Points on a hilly landscape, in no order, each with its height.
From any point a ball takes the steepest step (drop divided by distance) to one of its 2 nearest points. It stops when none of these is lower. Distance is the straight distance between rows; heights are no part of it.
Z755: [140 216 131 128  98 153 118 127 172 132 133 109 107  76 149 167 174  56
 190  94 105 105  97 125  89 166 157  85 157 132  92  98 112 143 147  87
 130 144 131  80  82 126 164 174 122 143  49 161 150  91 149 149 110]  height 3.86
Z914: [156 129 158  91 180 165 144 133 164 122 167 146 111 135  85 157 152 159
 106 131 145 115 109 117 129 183 123 141 142 127 118 138 146 120 107 101
 133 139 104 151 135 178 141 117  98 123 131 107 148 116 100 158 113]  height 3.91
Z512: [149 176 128 115 112 157 118 135 171 124 163 131 125 113 143 171 160  86
 178 128 135 121 114 128 121 140 159 116 164 134 101 113 128 136 151 108
 124 148 120  88 106 134 155 169 123 141  82 141 156  92 124 160 124]  height 4.31
Z287: [153 105 168  87 184 175 142 110 134 102 174 162  97 132  99 149 164 175
  96 158 157  93 118 114 144 157 103 134 171 135 141 145 165 127 105 110
 127 135 114 174 141 205 142 120 100 127 147 105 129 122  78 145 124]  height 4.21
Z871: [188 166 116  84 105 134 159 122 145 136 176 125  79 108 150 133 118 113
 162 168 112 138 124 141 104  86 152 106 173 118  78 123 126 167 114  93
 147 138 127 145 116 104 145 183 101 166  86 185 115 133 148 161 114]  height 2.69
Z803: [141 122 106 133 101 129 116 152 133 102 115 154 178 164 188 149  96 153
 132 159 150 117 121 157 167 127 148 160 131 133 169 126 131  75 161 176
  88 170 120  93 160  97 101 147 138 120 135  99 154 105 137 133 175]  height 2.26
Z463: [ 93 174 153 167 141 105  98 116 144 108  99 121 137  82 122 179 117  92
 196  49 125  89 107 127  93 168 177  60  77 124 102 144 128 159 139 119
 109 142 184 120 103 163 149 118 183 113 131 148 127 130 152 127  64]  height 1.23
Z311: [ 78 157 147 187 142  77  92 138 110 111  58 122 136  85 136 124  93  99
 163  48 106 100 125 128  93 145 145  79  59 120 125 139 130 121 131 137
  93 147 172 132 117 139 126 112 166 109 141 131 122 133 170 107  89]  height 1.93
Z766: [168 159 122  77 141 175 154 170 188 154 203  83 133 151 100 160 139 145
 111 170 153 177 131 126 134 170 161 157 123 127 118 126 113  99 103 117
 148 119  62 109 114  95 142 111  93 125 129 134 184 114 103 163 128]  height 4.83
Z619: [119 214 120 158  94 124 101 109 145 127 101  91 113  66 161 158 136  44
 193  81 103 102  99 126  92 144 161  67 126 135  83 108 108 161 143  90
 120 133 154 111  90 118 159 155 152 148  58 168 141 125 169 146  94]  height 3.41
Z883: [180 136 114  75 129 153 158 162 170 179 207  77 128 150  94 158 128 139
 111 179 149 185 121 123 143 127 172 138 126 123  99 132 111 140  81 110
 178 109  61 122 128  87 141 128  93 138 132 150 155 138 108 157 129]  height 5.12
Z673: [ 95 106 169 134 154 167 111 102 127  71 114 196 102 109 122 112 169 161
  94 132 147  51 127 113 172 136  65 128 179 131 195 138 168 107 163 139
  94 136 146 170 135 211 122 120 149 118 152  95  92  99  76 128 144]  height 4.94
Z406: [156  74  97 119 120 108 144 138  96 157 137 136 145 174 154 126  66 163
  96 160 139 163 140 154 140  95 159 150 121 123 112 134 133 116 108 146
 142 125 113 130 155  61  99 117 117 122 134 138 121 164 149 135 147]  height 3.10
Z945: [202 115 122  81 135 153 164  99 110 128 194 156 134 158 142 179  93 160
 139 191 172 146 125 141 131  77 185 114 157 126  84 153 153 178  86 133
 153 146 109 173 156 112 108 152 121 139 126 144 126 140 137 147 108]  height 1.49
Z306: [134 111 157 123 144 106 115  94  88  86 114 208 101 143 169 108 133 156
 106 114 153  53 138 144 125  66 103 102 130 117 180 166 194 103 139 132
  89 176 168 192 162 168  94 139 143 110 139 129  79 117 162 130 131]  height 6.20
Z551: [140 171  73 147  89  66 112 112  73 145  74  80 107 100 191  72  82  78
 138 106  92 157 138 167  62  65 125 109  95 127  88 107 104 117 103 124
 106 138 162 141 107  58 106 140 132 133  85 146 111 151 196 122 128]  height 1.88
Z5: [ 98 155 168 131 186 115 139 151 168 123 109 141 160 130  81 181 124 141
 175  53 143 118 111 121  89 225 190 139  67 106 108 151 124 103 105 118
 111 162 134 110 136 149 117  89 127  97 146 109 166 113 148 163  86]  height 1.54
Z171: [ 98 135 187 127 178 164 120 122 147  79 117 187 109 113  99 122 173 162
 108 106 136  58 112 120 136 192  84 159 152 119 169 137 165  88 150 116
  82 156 144 153 126 195 123 108 125 108 140  86 132  96  99 145 125]  height 5.35
Z813: [ 57 127 163 162 163 114 125 134 143 151  95 115 132 107  37 142 137 134
 151  50 116 131 114 102  99 209 147 116  69 112 113 129 103 149 120 111
 148 103 147 111 111 171 150  79 153 116 159 111 125 145 113 125  87]  height 3.92
Z787: [171  73  77 113  95 140 135  92 106 166 177 114 119 159 142 129  90 148
 104 193 166 164 139 134 167  49 155 116 174 155 101 123 124 195 136 146
 178  88 109 135 143 111 140 138 133 158 136 149 104 161  99 122 145]  height 1.58
Z89: [137 126 130 111 133 180 124 131 179 154 181  93 126 143  83 158 166 140
 109 143 153 152 131 102 160 155 146 123 141 144 127 118 114 159 129 115
 168  91  79 106 112 170 167 106 125 136 142 109 153 119  65 136 126]  height 2.99
Z179: [103  50 139 133 184  89 146 131  57 154  99 146 132 152  89  81 108 179
  59 130 121 137 134 109 118 129  74 151 103 125 167 162 150 129  75 147
 141 109 129 202 154 135  97  76 128  85 184 126  91 175 136 114 120]  height 6.86
Z290: [ 86  99 103 149 136  69 120 105  99 168 103  82 128 119  87 100  68 125
 138  86 118 165 144 134  97  90 140  84  86 121 105 139 118 178 115 133
 131  70 149 145 139 121 131 113 158 123 169 152  99 185 160 111  83]  height 3.75
Z61: [154 144 141 113 137 147 133  88 134  97 168 179  76  99 129 131 160 113
 154 139 125  85 132 125 114  82 123  80 185 136 122 131 156 181 139 100
 122 141 141 168 115 185 151 166 135 152 102 157  99 119 110 137 118]  height 3.63
Z733: [168  86 121 111 135 149 131  69  95 107 175 185 101 148 158 125 122 162
 103 177 170  99 141 138 153  41 126 109 185 147 136 139 171 173 138 153
 127 141 136 178 153 149 119 137 141 139 136 144  88 136 104 121 144]  height 1.66
Z391: [117 111 128 145 122 104 130 129  89 120  99 131 103 114 133  66 132 130
 107 132  96 120 144 126 115  97  79 136 140 114 139 113 117 117 136 123
 130 117 142 147 116 128 120 124 115 134 123 136 100 136 133 103 134]  height 1.30
Z536: [191 153 121  80 132 204 126 137 179 119 204 137 126 166 140 150 162 143
 110 191 160 134 123 130 165 151 122 155 181 156 138 124 129 104 154 130
 115 161  88 119 134 143 144 152 112 142 110 118 173  85  81 153 159]  height 3.47
Z378: [ 96  59 120 153 139 130 137 139  89 147  86 118 142 124  81  75 132 150
  68 131  99 167 135  90 151 124  75 158 108 120 152 117 109 133 121 146
 166  61 128 141 126 153 135  93 119 120 162 101 104 168  91  87 145]  height 6.42
Z873: [136 132 146  92 164 113 156  65 107 117 154 172  53 110  84  94 149 137
 115 114 115  74 141 126  95  65  98  80 147 119 142 144 174 184 105  62
 142 136 164 221 147 205 129 156 119 141 144 154  72 156 144 144 108]  height 4.16
Z526: [158 108 129 115 137  87 163 140  76 104 108 173 128 161 188 101 100 164
  98 157 126 112 148 167 103 118 117 170 133 107 140 137 150  59 113 138
  96 175 140 165 147  68  70 131  97 101 130 127 122 130 187 131 147]  height 6.76
Z93: [113 181 102 166  55 116  96 146 140 140  95  58 154 103 180 126 139  42
 175 106  98 141 120 124 121 131 124 120 108 137 114  96  98 101 148 142
 128 129 116  54 106  50 129 144 127 150  74 142 167 114 157 113 159]  height 4.27
Z798: [183 129 124  78 141 185 127 154 150 122 184 138 149 186 148 153 127 167
  93 189 163 141 118 141 174 159 135 162 150 150 154 138 131  76 137 144
 115 158  89 123 156 121 123 125 117 127 140 103 180 104  94 148 161]  height 3.05
Z372: [ 81 196 157 178  90 137  92 115 134 104  61 119 110  52 141 108 179  62
 152  64  82  83 109 106  97 171  80  95 143 146 132  88  95 141 161 103
 125 107 155  89  76 156 158 142 144 142  61 128 130 114 133  93 124]  height 3.49
Z199: [141 111 153 114 164 103 171 161 102 103 109 164 137 151 139 115 128 163
 100 142 113 119 125 143 112 164 104 184 125 113 136 145 144  55 100 130
  93 172 135 169 147  96  87 113  92 101 140 113 141 118 167 145 134]  height 6.91
Z26: [ 71 115 148 152 129 153 112 145 149 107  89 141 145 106  91  91 165 130
  95 109 108 121 129 102 155 175  67 163 125 126 165  96 115 113 152 139
 128 102 134  96 114 181 134 107 133 134 140  77 132 112  82  90 156]  height 6.13
Z398: [ 71  93 149 153 172  72 105 108  86 134  82 147 119 123  81  83 104 142
 116  71 121  98 140 119  96 107 114  90  77 113 155 159 155 144 120 134
 107 114 153 180 150 171 115  98 155 108 178 130  90 168 154 104  98]  height 2.95
Z370: [114 141 144 124 167 109 136 144 161 140 132 113 173 127  80 206 116 135
 190  79 164 136 113 115 111 180 224 119  69 105  94 153 122 138  96 121
 134 145 131 111 135 124 124 103 143 108 153 121 162 131 145 154  71]  height 1.64
Z982: [125 111 100 130  79 142 145 148 136 153 145  91 140 149 133  87 144 116
  97 167 109 184 143 121 156 115  99 162 139 137 127  94  89 120 137 131
 162 100  91  83 116  90 133 130 113 153 111 135 140 120 101 110 175]  height 4.85
Z634: [151 199 167 109 153 138 150 142 153  82 120 173  79  94 144 137 172 111
 157  92  81  76 112 143  79 172 120 124 157 106 119 120 148  87 122  89
  88 188 155 142  89 140 134 157  93 117  79 148 136  89 164 159 102]  height 5.38
Z687: [ 84 129 141 151 144 148  99 160 170 118 122 120 170 136 100 156 127 134
 137  95 159 128 121 113 168 193 148 145  83 138 157 141 126 105 154 155
 107 126 113  74 140 143 135  89 159 113 162  78 161 105  94 128 138]  height 2.86
Z160: [107  96  79 150  69 105 102 107 101 184 116  54 141 129 140  93  85 107
 128 143 125 188 151 125 141  68 130 121 120 142 111 109  77 166 142 140
 172  65 126  80 128  79 144 128 130 153 131 145 110 163 138  99 142]  height 2.65
Z486: [125 110 138 103 174 135 139 174 137 155 154  99 164 172  84 169 113 157
 106 122 156 177 119 116 136 188 154 162  82 127 140 160 134  93  81 135
 146 118  81 118 152 115 122  76 114  97 171 107 171 143 116 151 116]  height 4.25
Z64: [182 141 152  94 150 166 146 104 134  76 175 198 126 145 158 176 143 156
 153 158 167 100 119 136 137 112 153 128 178 131 121 141 163 129 122 132
  90 182 130 168 145 152 119 159 125 133 118 115 144  96 124 156 115]  height 4.37
Z270: [ 92 142 163 135 149 169 122 141 154  93 105 158 130 113  95  91 188 135
  84 115 102  84 121 112 146 201  51 190 149 129 172 102 128  89 160 121
 105 132 147 114 110 195 127 122 112 120 125  74 142  87  80 110 150]  height 5.76
Z969: [148 121 111 112 101 142 164 152 148 176 168  83 122 139  96 104 130 119
 108 166 105 184 141 120 134 113 131 140 138 126 101 103  92 145 105 102
 180  95  86 112 119  94 142 136  93 157 115 150 133 140 112 133 149]  height 5.22
Z898: [199  88 100  99 118 150 140  90 107 131 193 156 120 166 157 153  99 157
 112 202 171 145 136 145 155  55 158 120 184 142 101 132 152 183 121 148
 152 131 120 153 149 109 124 148 128 152 124 142 116 145 113 133 142]  height 1.06
Z919: [123 177 155 144 128 138 100 117 157 103 130 137 155 100 131 224 134  92
 224  77 150  89 103 128 105 152 204  75 114 131  97 140 130 165 148 124
 110 163 169 105 100 158 143 133 171 114 117 133 149 104 138 134  67]  height 0.51
Z888: [140  74 107 118 145 111 145 114  99 184 152 103 143 151  86 146  74 160
 118 139 152 172 122 116 138 109 166 117 106 128 101 161 136 172  85 139
 167  85 107 161 154 115 131 106 144 119 165 140 112 184 128 132 104]  height 3.04
Z488: [139 153 133  95 160 166 143 175 174 145 177  85 160 163 102 165 116 152
 119 146 154 178 122 121 134 190 163 169 100 127 140 146 121  77 106 136
 137 124  71 101 131  95 131  80 107 106 152 114 199 122 105 153 122]  height 4.54
Z535: [136  63 151 106 195 101 162 140  64 158 134 153 127 165 101 116  95 180
  71 146 139 149 124 116 113 150  98 149 111 124 139 175 163 129  49 130
 140 125 105 202 155 130  98  94 114  92 184 138 106 171 153 141 108]  height 7.01
Z620: [145  84 113 118 149  91 172 176  90 158 112 130 166 184 135 123  82 164
  86 152 126 180 135 151 119 143 131 180  93 116 126 144 134  81  80 142
 135 141 112 137 161  42  76 102 100  97 138 120 139 156 167 142 146]  height 3.42
Z414: [149 146 111 168 106  88 100 115 101  85  79 162 168 132 240 166  81 132
 169 107 156  68 120 164 134  77 167  91 110 133 160 143 147 105 138 178
  61 192 153 137 139 116  88 130 165  93 121 111 124 111 177 104 112]  height 1.04
Z482: [151 216 155  94 143 159 161 156 197 106 145 147  93 108 120 154 183 104
 156 101  83 106 102 145  73 206 127 156 150 115  98 110 127  87 128  83
 108 184 124  99  87 137 142 166  80 124  73 141 159  77 154 169 114]  height 5.10
Z233: [142 140 138 119 103 162 122 124 138  92 150 167 100 117 179 117 170 125
 125 163 131  91 117 131 158 121  82 144 213 147 156 108 141 108 179 127
  97 146 128 124 118 147 136 181 116 145  95 124 127  90 107 134 168]  height 8.06
Z680: [141 103 122 120 129  89 109  89  69 115 108 184  93 149 169  81 111 147
  89 124 147  80 155 149 117  44 102 107 129 116 171 153 176 119 136 140
 100 154 165 186 154 130  93 132 128 111 139 137  72 145 165 121 144]  height 6.40
Z865: [165 144 108 136  95 111 113 120 122 131 135 115 150 126 190 174  89 104
 187 135 140 135 123 137 127  83 185  97 128 125  95 135 130 145 139 140
 124 141 145 112 127 101 126 154 146 133 104 153 137 123 164 130 110]  height 2.28
Z441: [150 167 121 157 104 104 111 123 122  97 103 137 170 117 209 192  93 107
 214  97 144  90 113 149 124 101 189  82 105 133 113 144 137 129 138 151
  84 179 152 129 126 121 109 137 164 106 106 129 150 105 171 120  87]  height 1.68
Z651: [107  98 180 123 173 152 127  81 109  89 133 202  82 118  92 110 178 162
  99 112 142  53 141 109 146 111  81  98 146 123 180 150 180 145 133 106
 117 141 150 208 144 227 126 111 143 118 156 120  82 131  91 128 128]  height 4.51
Z695: [124 162 173 126 142 130 130 128 121  80 116 183  68  99 145 102 176 115
 133 106  92  63 129 132 107 126  82 119 163 109 149 132 160 100 140  93
  90 170 164 164 103 162 128 148 108 119  97 138 105  94 139 138 120]  height 5.69
Z795: [ 90 132 131 165  84 131  77 126 131 108  86 128 133  90 160 121 144  97
 139 113 124  98 122 112 157 125  90 112 157 147 154 108 121 132 178 154
 122 107 125  81 117 153 142 148 148 140 109 114 114 104 114  96 155]  height 2.20
Z895: [135 140 102 117 116 133 120 132 181 158 191  80 163 130 108 192 135  99
 173 151 161 156 128 117 147 122 210 118 121 138  93 129 103 161 131 124
 151 120 102  82 112  93 151 135 142 148 133 143 163 120 109 145 114]  height 5.50
Z427: [114 130 177 126 149 117 123 112  98  74 104 197  74 121 146  91 167 142
 104 105 116  49 140 137 122  99  70 114 137 107 183 157 191  92 141 106
  86 181 169 200 142 176  98 136 122 106 120 124  80 100 152 131 129]  height 5.98
Z864: [119 169 111 139  83 120 116 143 152 160 130  63 135 104 137 138 133  68
 173 120  97 154 129 123 108 123 154 110 123 123  88 105  93 133 132 106
 155 115 112  67 103  76 151 152 119 158  91 166 148 119 145 137 129]  height 4.76
Z230: [ 73  76 101 177 101 119 101 143 124 148  93  91 167 139 125 120  89 131
 112 121 138 163 138 118 178 119 122 145  89 145 154 126 108 125 155 178
 139  91 113  72 149  94 124 104 151 128 165  99 113 140 113  91 156]  height 3.67
Z776: [ 89 132 128 143  83 161 101 119 165 147 133  93 145 112 101 125 178  85
 137 125 126 147 143  91 158 151 124 113 147 147 118  95  88 167 158 110
 168  70 103  62  98 154 168 138 135 152 115 140 138 115  81 107 151]  height 4.26
Z200: [173 164 116 105 109 122 134  90 111 112 161 141  67 103 165 106 123  99
 141 149 110 110 136 141  99  48 120  77 177 140 114 125 139 170 129  92
 133 138 145 166 107 142 143 177 112 155  90 183  96 141 152 143 119]  height 3.13
Z321: [206 130 139  60 157 145 191 107 119 135 192 159  93 143 123 147 114 164
 114 194 147 134 118 143 111 108 145 126 155 122  83 154 149 156  67 109
 153 146 101 192 152 112 114 157  85 135 129 161 112 155 144 162 118]  height 1.86
Z119: [139 128 133 109 104 179 133 129 149 107 156 146 108 139 145  94 183 127
  86 176 112 113 125 124 175 133  66 170 204 149 152  92 118 103 168 121
 118 137 115 122 116 152 137 170  94 147 109 117 141  92  93 121 184]  height 7.84
Z25: [ 83 159 150 174 107 124  83 113 131 111  83 125 113  72 142 120 142  84
 156  84  98  87 122 117 116 142 104  84 132 135 130 111 120 150 159 121
 117 111 150 102  94 163 155 141 153 137 104 133 117 118 130 104 116]  height 2.92
Z47: [146 154 151  95 170 131 180 169 153 104 129 140 127 144 105 118 156 139
 112 133  93 126 117 146  96 195 103 191 123 111 115 131 132  53 104 109
 107 177 125 141 133 106 110 129  71 110 110 110 164  96 150 154 131]  height 7.08
Z960: [146 121 118 129 118 101 140 142 118 148 133 119 139 139 146 142  82 138
 151 132 129 156 126 132 120 110 172 126 114 111  96 135 122 117 118 134
 127 133 126 121 136  82 116 135 122 132 118 150 132 140 159 141 127]  height 2.72
Z103: [150 192 139  97 113 177 146 146 199 119 161 131 112 122 129 134 182  89
 146 129 106 126 118 137 114 175 117 154 171 132 114  95 120 101 146  96
 116 161 102  86  93 126 146 172  89 138  66 139 166  82 120 158 139]  height 4.75
Z640: [106 143 109 138 104 121 119 124 152 175 147  60 135 101  99 149 116  91
 176 125 117 153 131 122 116 119 179  98 116 124  87 115  98 174 131  98
 169  92 122  85 109 105 160 144 139 160 125 163 139 140 128 140 104]  height 5.11
Z855: [ 79 120 125 166 105 102 118 134 120 132  60  93 140  85 102  67 162 104
 123 103  73 161 142 102 104 149  65 145  94 109 131  97  90 135 135 118
 163  74 157  93 101 144 146 125 126 151 118 128 121 144 113  81 136]  height 5.45
Z225: [145  55 109 114 140 132 130 129 103 181 166 100 141 170  93 158  99 173
  92 146 161 180 120 107 172 109 154 131 120 142 131 152 133 163 104 143
 180  72  86 133 155 132 144 102 138 127 178 124 127 172  88 125 123]  height 2.67
Z145: [122 113 133 111 172  96 150  72 102 139 147 149  95 126  58 106 118 140
 123 111 132 100 134 128  95  75 130  74 117 119 128 150 161 199  91 101
 145  96 138 203 151 192 133 126 146 135 172 159  89 181 142 134  89]  height 3.76
Z490: [100  80 136 139 170 107 132 167 113 144 110 127 179 162  99 153  91 160
 114 105 154 168 117 112 153 167 148 153  71 129 141 164 133 105  96 155
 124 121 103 128 167 114 112  77 139  92 178  99 145 152 129 134 123]  height 3.94
Z659: [ 78 101  91 176  83  95 101 142 109 157  74  64 153 124 133  98 100 106
 134 118 114 178 144 116 145 105 110 138  81 135 133 114  91 135 157 160
 156  86 124  62 130  77 132 114 138 147 142 120 113 145 130  78 145]  height 3.21
Z303: [120 178  87 176  78  78  87 105 107 132  59  83 131  87 208 106  84  54
 175  85 107 130 126 151  89  90 147  94  82 132  91 115  97 117 128 136
  81 154 154 129 111  70 108 139 154 127  80 136 118 143 199 117 120]  height 2.39
Z242: [107  50 143 137 165 134 145 142  71 132 101 138 128 131  82  81 144 180
  46 138 107 141 132 100 153 137  53 168 131 124 175 138 133 110 106 141
 150  81 130 171 132 167 109  81 113 100 178 100 102 154  89 101 142]  height 6.64
Z501: [119  89 112 146  99 166  91 112 146 105 138 148 144 135 151 142 141 135
 114 166 172 111 120 112 197 100 114 125 181 171 157 113 132 158 184 171
 123 110 117 104 149 162 150 150 169 142 144 100 114 107  75 112 162]  height 0.52
Z846: [108 176 104 175  93  97  79 101 130 121  78  82 134  75 176 138 102  51
 188  80 116 112 114 137 107 106 159  67  93 147  93 127 107 151 145 122
 101 129 156 121 105 107 139 141 172 136  95 149 123 137 175 122  98]  height 2.90
Z55: [137 148 146 105 165 160 143 138 181 152 168 112 114 127  59 172 151 145
 129 113 145 131 112 110 113 180 161 122 115 116 101 130 125 152 104  96
 160 119  98 125 121 168 159 109 112 130 132 123 143 129  99 159  94]  height 3.54
Z53: [146  94 109 115 117  87 112 114  60 114  97 175 110 155 200  78  93 157
  73 144 144 100 171 175 112  59 112 134 129 112 171 141 165  94 123 153
  99 161 159 169 149  79  71 125 115 103 134 134  86 142 176 114 155]  height 6.58
Z691: [126 115  97 132  97  86 100  99  65 144  93 115  88 115 157  41 100 116
  88 130 107 136 161 154  95  40  77 110 136 128 144 111 114 142 129 127
 128 106 161 151 117 115 117 128 124 136 127 138  77 162 149  94 138]  height 0.57
Z462: [138 130  71 142  91  67  97 121  55 142  65  99 113 114 204  63  85 114
  96 128 110 141 157 171  83  57  95 133 109 123 126 109 119 106 125 157
 112 136 159 128 114  54  99 122 123 127 108 129  89 155 169  97 153]  height 1.31
Z44: [131 136  90 135  70 128 140 162 135 153 146  81 161 162 169 110 122 114
 124 172 121 191 146 146 144 122 126 172 124 128 126  93  94  85 136 155
 139 119  91  60 118  28 116 124 121 142 107 139 159 114 124 124 178]  height 4.42
Z190: [152 143  96 115  98 118 163 177 135 136 142 102 166 170 162 106 128 127
 118 172 102 182 138 163 128 152 119 186 110 113 133 105 105  54 124 146
 119 155 106  83 124  24 100 126 101 130 103 128 168 115 147 132 181]  height 4.06
Z841: [ 96  94 129 137 164  79 131  92 100 148 112 126 116 127  68 103  91 137
 129  89 129 127 135 125 100 104 139  80  91 120 116 152 142 178 101 126
 127  82 140 184 146 163 129 111 163 124 180 150  95 187 145 115  81]  height 3.37
Z454: [121 138 127 129 133 178  91 145 184 112 147 130 164 150 128 158 143 136
 130 148 172 119 123 120 182 170 135 148 130 159 168 133 127 111 174 163
 106 137 101  83 140 154 141 112 171 121 147  87 170  91  75 132 157]  height 2.16
Z533: [122 132 167 113 166 152 141  70 128  91 160 197  60 102  90 119 183 140
 129 118 122  52 141 111 118  98 106  76 163 125 151 136 174 174 131  78
 130 145 153 201 120 226 145 147 140 142 130 148  80 130  97 139 115]  height 4.10
Z128: [138  65 103 123 110 154 123 105 120 165 160 106 127 144 108 137 119 149
 102 163 155 162 129 106 184  88 144 117 152 150 122 132 114 184 132 139
 180  70  98 129 139 153 158 119 142 146 155 126 114 156  78 117 139]  height 2.18
Z208: [ 77 113 106 154 100 109 126 111 114 157  84  61 125  89  84  77 128  98
 129 109  73 190 152 107  95 109 105 118  98 115 103  95  79 167 124 107
 184  35 156 106 107 139 155 129 134 154 139 145 118 172 131  99 114]  height 5.84
Z240: [145 143 112 160  86 110  99 137 111  93  79 154 160 127 243 152  86 126
 153 131 139  91 121 160 144 105 138 124 135 131 166 123 138  81 157 183
  72 174 145 104 137  99  96 149 148 110 112 106 131 105 172 121 155]  height 1.63
Z716: [158 119  99 112 127  93 191 183 124 152 134  98 147 164 128 101 123 135
  96 163  93 191 137 154 110 143 115 189  93 103 113 121 111  67  91 125
 147 143 105 112 134  32 102 115  85 122 107 134 148 131 148 135 156]  height 3.74
Z808: [ 67 127 162 169 167  72 109 143  94 108  60 144 123  98 103  92 119 127
 134  61  99  98 130 124  76 147 102 105  69 101 150 147 149 109 127 137
  95 139 163 152 123 153 114  97 149 100 151 126 108 138 155 105  99]  height 2.46
Z580: [109 181 178 136 174 133 133 157 170  91 101 169 137 112 108 161 143 135
 170  57 117  94 105 137  77 225 150 151  95 107 124 135 137  70 127 114
  86 187 152 103 120 163 120 112 116  91 121 102 167  86 156 157 106]  height 0.96
Z681: [160 165 149  97 158 117 190 155 135  98 124 149  86 126 124  93 181 125
 112 147  60 108 120 149  95 170  74 191 166  98 118 123 140  60 110  93
 114 169 151 169 114 106 111 152  58 123  95 123 130  83 143 140 130]  height 7.26
Z269: [191 151 125  62 123 146 197 149 149 150 180 123  71 125 105 124 133 145
 118 182 103 154 122 143 110 117 134 134 157 115  66 122 113 152  81  86
 169 132 102 165 134  93 130 170  64 155 107 175 117 142 142 163 122]  height 2.27
Z790: [ 59 131 158 167 149 135 102 146 166 128 101 128 151 113  75 156 136 127
 151  62 139 116 114 110 142 208 142 141  77 130 143 131 121 131 146 139
 118 117 134  76 124 170 142  80 156 110 158  81 137 114 103 118 119]  height 3.38
Z614: [ 91  75 107 145 130 123 142 131 103 170  94  87 135 122  54  84 126 127
  92 113  90 192 143  91 128 134 102 143  89 117 123 112  91 151 111 119
 196  45 129 133 114 140 147  96 131 132 157 121 119 183  99  98 130]  height 6.17
Z320: [111 107 123 158 107 129  87 119 133 115 115 139 142 115 156 149 118 114
 150 131 152 111 127 120 162 103 132 108 149 145 133 133 132 154 172 163
 116 113 134 103 133 153 142 140 163 138 132 125 111 115 106 110 135]  height 1.44
Z783: [119 138 157 128 155 122 118 121 144 112 134 137 183 123  98 229 115 128
 218  77 171 106 114 124 119 157 225  96  88 113  92 158 131 166 116 131
 117 159 151 124 127 149 116 113 172 104 155 115 161 113 142 132  50]  height 1.18
Z909: [129 101 126 122 136 181  87 138 154 104 140 150 162 159 129 154 131 162
  99 161 181 111 112 114 207 141 119 145 156 168 186 134 142 122 169 177
 109 135 107 107 163 171 146 123 173 125 159  69 147 100  61 122 160]  height 1.47
Z682: [139  76  69 124  77 112 109  85  95 177 141  97 120 143 153  96  75 131
 106 169 147 177 156 143 153  49 135 112 159 147 104 113 102 187 152 144
 170  67 126 113 137  89 142 138 126 158 138 152  87 169 126 108 146]  height 2.11
Z727: [150  97 134 131 125 141 103  81  99  84 151 205 129 153 178 152 114 149
 130 162 180  80 134 139 153  43 146 105 165 142 153 146 178 158 148 178
  99 155 150 162 156 150 105 138 164 127 142 126  96 120 125 116 132]  height 2.17
Z800: [184 158 130  95 124 165 147 128 164 110 182 161 146 142 154 196 142 130
 174 152 158 122 118 137 137 119 175 128 170 129 100 129 143 133 131 126
 109 171 121 129 135 133 129 165 122 139  96 125 157  90 124 162 122]  height 4.05
Z789: [ 57 127 125 167  92 137 102 136 152 139  88  82 164 107  89  97 168  88
 130  98 103 163 149  92 142 166 102 137  89 136 148  99  78 142 148 129
 164  66 120  51  99 132 151 107 140 152 132 117 136 125  87  81 148]  height 4.92
Z697: [100 137 125 136  97 187 105 126 184 141 157  89 154 130 113 133 173 104
 120 143 156 155 148  99 180 170 131 130 149 161 141 103  88 148 160 131
 154  78  78  67 102 149 167 114 143 138 138 119 153 109  56 118 153]  height 3.69
Z67: [ 82 136 174 126 192 110 151 132 139 140 107 138 111 112  33 138 129 149
 137  70 112 119 109 111  73 201 145 101  84 105 107 135 119 160  82 100
 140 113 139 163 121 179 136  91 147 113 157 134 112 159 128 143  67]  height 4.28
Z517: [117  98  93 129 135  76 150 129  97 191 121  75 132 137  91  99  62 137
 131 117 119 193 140 129  93  99 146 119  92 117  95 141 108 160  90 127
 156  81 134 145 144  80 118 111 128 122 156 153 109 189 163 132  99]  height 3.43
Z265: [152 148 132 111 123 111 180 143 120  98 116 129  84 122 145  64 193 124
  94 166  60 111 130 138 124 145  39 198 175  99 139 108 122  77 132  99
 125 143 157 148 105 111 121 156  65 140  86 126 122  90 123 114 157]  height 7.45
Z715: [108 141  81 180  57 101  74 128 113 154  74  45 153 103 184 123  95  66
 165 111 118 152 129 126 127 102 128 116  93 140 108 111  97 123 156 155
 132 106 133  56 127  53 129 135 142 144 106 134 130 135 164  99 145]  height 3.78
Z477: [164 120 116 107 124 152 135 152 139 122 151 151 174 185 166 154 104 162
 119 169 159 141 123 152 172 143 161 164 129 141 152 134 124  77 135 153
 101 169 102 111 163  97 108 127 131 120 133 102 174 109 122 151 162]  height 2.68
Z16: [164 124 127 102 115 148 173 138 126 115 153 136  91 145 131  80 176 129
  69 185  83 131 135 134 152 134  57 188 188 129 137  99 120  95 134 105
 132 135 127 148 115 122 124 156  67 149 103 121 133  99 102 121 172]  height 7.63
Z833: [ 97  85 113 157 128 115 126 160 114 142 109 114 171 162 125 131  92 156
 103 128 149 163 123 129 172 142 137 160  89 139 156 140 121 100 131 173
 122 114 108 102 164  89 114  93 145 112 167  95 137 140 121 114 157]  height 3.58

For each start below, name the point where the ball stops.
Z755 => Z691
Z640 => Z898
Z813 => Z501
Z982 => Z414
Z242 => Z89
Z883 => Z833
Z536 => Z414

Call two points neighbours if one is among the 2 nearest of the other. Go from one point of each pair to the other, from neighbour to neighbour, staying as low as possible. Name the highest point that can't be avoided.
Z833, Z580 => Z290
Z898, Z833 => Z230
Z580, Z919 => Z370
Z691, Z800 => Z512
